Each row is a point on a tangle of strands that fork and nearly touch. The rows are in no order.
In the rows, 128 means zero.
Two points are linked if the straight distance between their rows is under 88.4. Some points are linked to none.
<689>: [198  75  99  91 145 157 185  96 142  53 113 115 167 143 172 135 126 105
 147 151 133]
<894>: [102 138 156 154 116  97 114 115  98 151 129 128 112 120 108 153 138 116
 151 113 101]
<479>: [166 129  80 122 124 145 142  91 159  91 124 113 158 149 171 156  68 126
 140 150 116]
<924>: [162 163  70 130 122 182 141 122 195  58 166 104 171 123 188 157  86 146
 132 177 188]
<880>: [129 121 107 133 136 117 111 128  78 135 111 151 112 151 120 125  98 132
 117  88 109]
<945>: [104 151 152 128 109 199 143 112 181 184 167 123 115  67 106  99 225 145
  80 126 147]
<119>: [129 162 107 142 125 177 122 140 157 119 139 130 173 138 145 135  96 111
 113 160 151]
<881>: [148  71 139 135 132 117 134 106 120  90 119  97 108 120 102  98 123  93
 158  99  94]
<629>: [116 111 116 112 145 100 149 156  98 109  77 151 124 131  98  96 108 116
 161  87  73]
<85>: [132 140 139 143 113 106  80 121 131 145 123 125 128 154 148 142  79 126
 110 160 130]
<9>: [ 88 177 153 148  89  90  91 130  98 150 159 157 116 134 153 183 104 136
 141 138 156]
<393>: [127 139 116 122 111 118 125 177 135 112 137 141 157 164 150 143  75 139
 136 161 113]
<650>: [174  91 126 105 136 148 161 117 163  81 153  83 139 148 132 117 145 107
 118 168 139]
<240>: [122 164 123 141 104  87  81 139 118 133 139 140 124 162 166 154  51 160
 124 149 153]
<775>: [138 115 141 142 149 164 146 124 109 139 133  97 111 119 120 114 183 136
 149 106  80]
<499>: [113 189 119 152 104 121  95 154  96 161 136 150 135 153 170 182 108 183
  96 147 151]
<916>: [ 97 155 156 115 156  78  95 156  91 156 127 161  99 154  97 136 153 115
 129 121 131]
<1127>: [125 120 131 131 112 101 125 173 118 126 130 139 136 149 113 154 107 132
 126 140 106]
<719>: [165  86 140 101 153 178 149 126 168 101 163  76 131 124 120  93 195  96
 131 151 137]
<692>: [ 98 179 118  93  91 196 149 106 181 154 212 117 119  84 134 116 165 174
  75 146 168]
<890>: [138  93 162 135 158  68 125 167 127 136  53 136  90 125  89  78 162 124
 175  67  70]
<138>: [187  73  97 105 151 150 174  86 135  62 119 105 138 127 130 124 134 102
 147 119 116]
<541>: [118 127 171 156 177  95  93 133 128 160 120 114  91 113  86 110 210 116
 160  92 107]
<1111>: [149  88 127 114 180 140 145 115 160 106 117 114 150 125 130 100 141  72
 172 141 102]
<1157>: [149 181  77 166 115 183 106 122 151 107 146 108 154 123 178 165  70 164
 110 159 156]
<935>: [139  86 102  96 158 109 177 130 129  85  68 138 141 124 114  97 106 100
 168  93  82]
<82>: [103 119 128 118 120  61 131 160  96 133 105 156 134 133 106 148  97 135
 150 116  95]
<332>: [164 154  86 117 111 193 149 121 189  89 148  94 168 130 171 160 118 136
 102 182 166]
<527>: [ 92 147 191 150 100  66  91 152  72 180 129 165  92 125 129 170 198 119
 122 120 170]
<776>: [155  99  84  91 150 125 169  97 143  58  88 134 165 130 149 120  70  89
 162 131 116]
<1133>: [147  66 117  98 135  87 126 146 130 137  98 131 131 143 112 120  96 116
 144 118  79]
<1197>: [ 99 159 149 144 121 162 135 104 139 190 170 125 124  91 121 149 194 162
 104 137 132]
<529>: [ 88 174 141 141  81 174 110 129 148 185 186 118 146  93 158 141 147 181
  80 165 182]
<92>: [115 149 153 150 128 172 140 114 131 159 159 108 115 102 115 126 198 138
 129 125 108]
<357>: [ 99 123 172 132 164  56  88 146  91 160  93 146  92 133  91 110 156 104
 144  98 124]
<381>: [108 149 163 128 111 140 117 160 140 152 168 136  98 147  91 137 178 119
 101 114 138]
<359>: [146  99 157 149 142 131 127 141 127 127 110 108  96 127  97  93 182 120
 152  97  74]
<75>: [ 90 166 143 122 151 100 105 158  97 165 148 149 139 153 132 144 135 138
 121 148 148]
<65>: [ 93 135 143 125 115  47 109 137  61 139  86 174 117 136 150 128  62 150
 144 130 129]
<1012>: [ 98 141 157 152 107 170 144 139 137 140 188 124 147 107 115 115 163 139
 102 148 173]
<317>: [170  75 101  85 155 126 183 110 152  60  65 142 156 122 140 100 106  72
 170 122 103]
<1074>: [100  91 136  93 119  30 125 121  87 153  45 177  90 112 122  84  64 145
 142  99 105]
<628>: [166 152  69 127 135 151 129 138 169  62 134 101 174 150 186 146  51 142
 129 168 173]
<384>: [157 119  91 113 128 146 147 111 124 100  87 144 125 154 143 120  76 113
 133 111  83]
<657>: [113 146 107 134 150 118 128 107 122 119 122 131 154 164 143 121  73 121
 130 123 141]
<1129>: [107 111 133 128 137  65 141 158  80 134  82 170 111 122  90 121 124 133
 155  83  87]
<497>: [163  66 139 126 153 116 137 124 144 100  95  93  96 119  99  84 163  97
 180  84  75]
<96>: [140 132 119 108 135 160 111 145 125 132 158 113 124 152 128 120 135 128
 110 155 117]
<366>: [132 129 128 146 138 169 120 106 149 133 144 112 134 118 107 128 149  82
 119 126 122]
<788>: [123 132  93 129 113  93 118 115 106 120 102 161 126 149 161 137  27 158
 143 110 110]
<459>: [109 132 190 143 147  73  87 136 120 176 123 121  79 134  89 125 191 108
 138 100 123]
<782>: [125 150  99 107 113 201 151  98 171 118 177  85 146 109 133 152 152 129
 106 144 147]
<386>: [156 103 101 134 148 144 134 122  93 119  91 137 129 144 118 103 104 124
 115 100  96]
<334>: [116 176 111 147 119 137 133 156 103 132 146 126 162 149 148 158 105 178
 112 150 144]
<669>: [128 111 167 167 166 121 117 148 137 157 133  94 104  95  79 104 231 136
 148 108 119]
<3>: [ 99 112 141  94 140  24 114 135  88 154  31 186  83 111  92  99 102 127
 142  89 102]
<858>: [ 90 199 168 142  88 116  87 127  99 188 146 158 107 128 148 177 168 143
  80 152 183]
<684>: [124 211  89 163 104 156  92 136 159 143 160 116 143 130 174 181  83 182
 102 153 177]
<303>: [123 120 149 166 115 120 100 160  92 162 141 171 120 141 111 154 143 130
 102 109 135]
<1057>: [185 119  91  99 131 203 167 106 176  82 150 100 165 140 167 142 144 122
  99 172 166]
<606>: [156 143 119 139 124 175 140 102 163 101 187 114 133 146 151 119 117 153
  92 180 176]
<995>: [121  64 143  99 134  54 125 148 106 133  59 149 102 123 106  66  83 125
 153  92  97]
<576>: [117 167 146 142 110 148 107 116 140 166 169 137 120 144 142 152 136 155
  97 155 145]
<93>: [111 179 122 131  81 190 126 138 169 133 188 110 144 111 153 140 131 158
  97 165 165]
<1154>: [124 127 137 163 113 141 145 134 131 106 172 133 141 132 102 131 135 141
 105 147 160]
<449>: [172 118 108  85 151 205 166  95 189  80 151 100 153 121 145 129 174  83
 116 159 158]
<636>: [ 97 164 192 152  96 113 101 149  97 193 141 162 105 123 127 162 204 140
  89 142 168]
<174>: [146 130 104 162 103 174 125 120 117 124 140 133 138 138 139 150 100 129
 112 116 118]
<33>: [161 127  79 111 131 178 145 100 145  71 138  90 162 118 157 154 105 108
 139 152 129]
<461>: [147  64 136 125 158  80 127 141 130 118  65 108  94 117  83  76 145 105
 164  66  82]
<258>: [111 127 131 125 138  88  77 134 103 164 106 139 142 147 132 144  83 107
 118 135 129]
<464>: [ 82 170 147 123  85 163 111 116 148 204 190 141 124  83 137 155 179 181
  85 149 164]
<1038>: [100 139 185 148 106  57  87 127  57 167 101 164  87 136 127 156 153 115
 131 108 149]
<868>: [144 115 107 120 120 141 159 163 136  87 140 122 164 157 147 129  98 132
 138 153 120]
<475>: [100 161 142 133 102  67  85 139  84 143 129 171 113 152 156 160  71 148
 136 129 148]
<1189>: [107 146 120 105  94 207 157 105 174 140 200  89 130  88 122 126 182 149
  95 134 154]
<939>: [137  92 165 156 160 145 136 132 153 153 127  83 140 100 101 103 214 113
 143 123 123]
<986>: [128 131 137 106 111 209 165 110 196 144 179  96 117  80 112 101 217 132
  96 135 151]
<1061>: [149 110 135 142 115 131 137  85 134  96 132 101 110 140 118 119 104  98
 136 128 113]
<1036>: [117  94 136 127 172  97 120 140  82 143 108 111 130 132  97 103 141 131
 139  97 113]
<717>: [144 157  86 163 111 160 104 119 125 110 139 125 143 144 155 158  59 152
 110 124 150]
<68>: [174 100  99 113 134 157 186 133 137  64 115 130 173 149 167 124 108 125
 143 157 121]
<699>: [125  53 100  71 139  65 143 135 112 118  47 144 114 109  97  67  64 137
 137  99  94]
<104>: [102 196 137 147  89 132  87 137 109 182 163 167 111 147 167 191 140 171
  83 130 188]
<570>: [141 119 137 102 138 191 143 123 177 129 178  91 115 105 112 106 203 107
 120 141 128]
<519>: [135 132  90 114 118 178 132 113 141  92 174  84 149 127 133 153 116 124
 122 132 145]
<173>: [104 115 128 111 123  51 137 121  77 127  58 156 117 132 124  94  51 151
 135 116 114]
<427>: [105 142 175 164 145 135 106 156 126 182 134 125 106  87  81 131 238 140
 124  98 130]
<695>: [108 154 129 134 119 194 106 111 148 151 173 121 125 113 126 127 140 103
 114 127 136]
<877>: [148 118 119 119 157 183 142 112 161 115 134 109 158 116 135 126 151  84
 143 149 112]
<481>: [148 137 101  90 135 219 165  99 190 110 154  88 154  91 135 136 188 111
  97 158 153]
<809>: [184  73 124 124 161 151 167  80 134  64  89 102 119 109 131  95 155  79
 162 110 100]
<940>: [157 143  77 128 110 124 135 125 141  97 103 143 146 154 173 151  35 154
 136 137 110]
<673>: [ 84 165 162 148  96 103  95 130  95 167 152 149 110 116 117 186 151 120
 136 120 131]
<101>: [137  86 123 128 153 113 144 135 109 120 124  93 154 135  98 117 141 124
 126 110 127]
<968>: [140  93 144 150 176 111 150 116 139 125 118  85 145 124  91 103 177 113
 141 127 128]
<622>: [ 72 158 174 137 111 140 120 150 133 193 162 132 110  84  93 133 230 138
 111 101 168]
<251>: [153 161  98 141 142 149 131 126 142  99 170 132 137 155 140 133 100 167
  95 179 163]
<466>: [111 138 142 141 125 132 117  99 115 137 136 110 119 134 120 130 122 105
 136 115 115]
<843>: [118 111 138 134 169 108 138 134 135 136 117 132 146 126 113 112 133  92
 169 137  90]
<489>: [151 114 130 142 123 162 158 120 158 100 185 119 133 134 126 122 149 136
 114 163 147]
<707>: [102 134 122 118 137  84 137 132  98 110  68 157 138 144 128  86  53 119
 136 130 116]
<1161>: [126 109  80  89 132  83 130 104 128 111  86 153 120 133 148 110  23 132
 151 106  97]
<512>: [142  98  79  84 129  98 150 107 139  72  84 144 141 128 150 103  31 118
 157 136 101]
<247>: [121 198 107 151  69 180 102 136 170 130 189 123 126 119 157 161 101 179
  87 145 185]
<1208>: [126 130 116 159 115 137 100 133  75 146 130 152 129 134 127 156 104 142
 112 105 119]
<34>: [109 108 158 146 157  88 139 133 128 143 102 143 124 125 108 106 147 101
 186  92  81]
<810>: [100 131 173 125 108  29 104 136  48 151  86 184  85 142 137 136 114 131
 148 109 131]
<430>: [145  58 112  82 125  76 164 136 126  86  55 132 123 122 121  67  59 119
 143 127  95]
<231>: [124 105 162 160 120 107 119 176 103 151 121 152 114 142  96 130 161 119
 129  87 111]
<31>: [108 116 164 120 158  29  98 139  76 161  50 156  75 126  94 103 147 118
 152  78 110]

A fork is a point with three links, a tip a point with one. Leave the first point through the second and follow the links. Name the first fork or tip that comes.
<93> / <529> -> <497>
<512> / <1161> -> <782>
<464> / <529> -> <1208>
<629> / <1129> -> <809>
<334> / <499> -> <65>
<810> / <1038> -> <334>

A fork is a point with three links. Follow the links from the first point to the second and name the forks in between, in order.
<332> / <479> -> <782>
<924> / <606> -> <782> > <1189> > <986> > <489>
<231> / <529> -> <1208>
<101> / <673> -> <669> > <357> > <1074> > <173> > <65> > <475>

Follow the links from the first point to the second, and from the first to the third. Name the last point that the two ways share.
<1111> / <92> / <995> -> <466>
<717> / <258> / <527> -> <475>
<995> / <890> / <1197> -> <497>
<357> / <527> / <85> -> <65>
<527> / <881> / <669> -> <65>
<92> / <75> / <939> -> <357>
<459> / <430> / <475> -> <1074>
<65> / <877> / <384> -> <466>
<1161> / <719> / <628> -> <782>
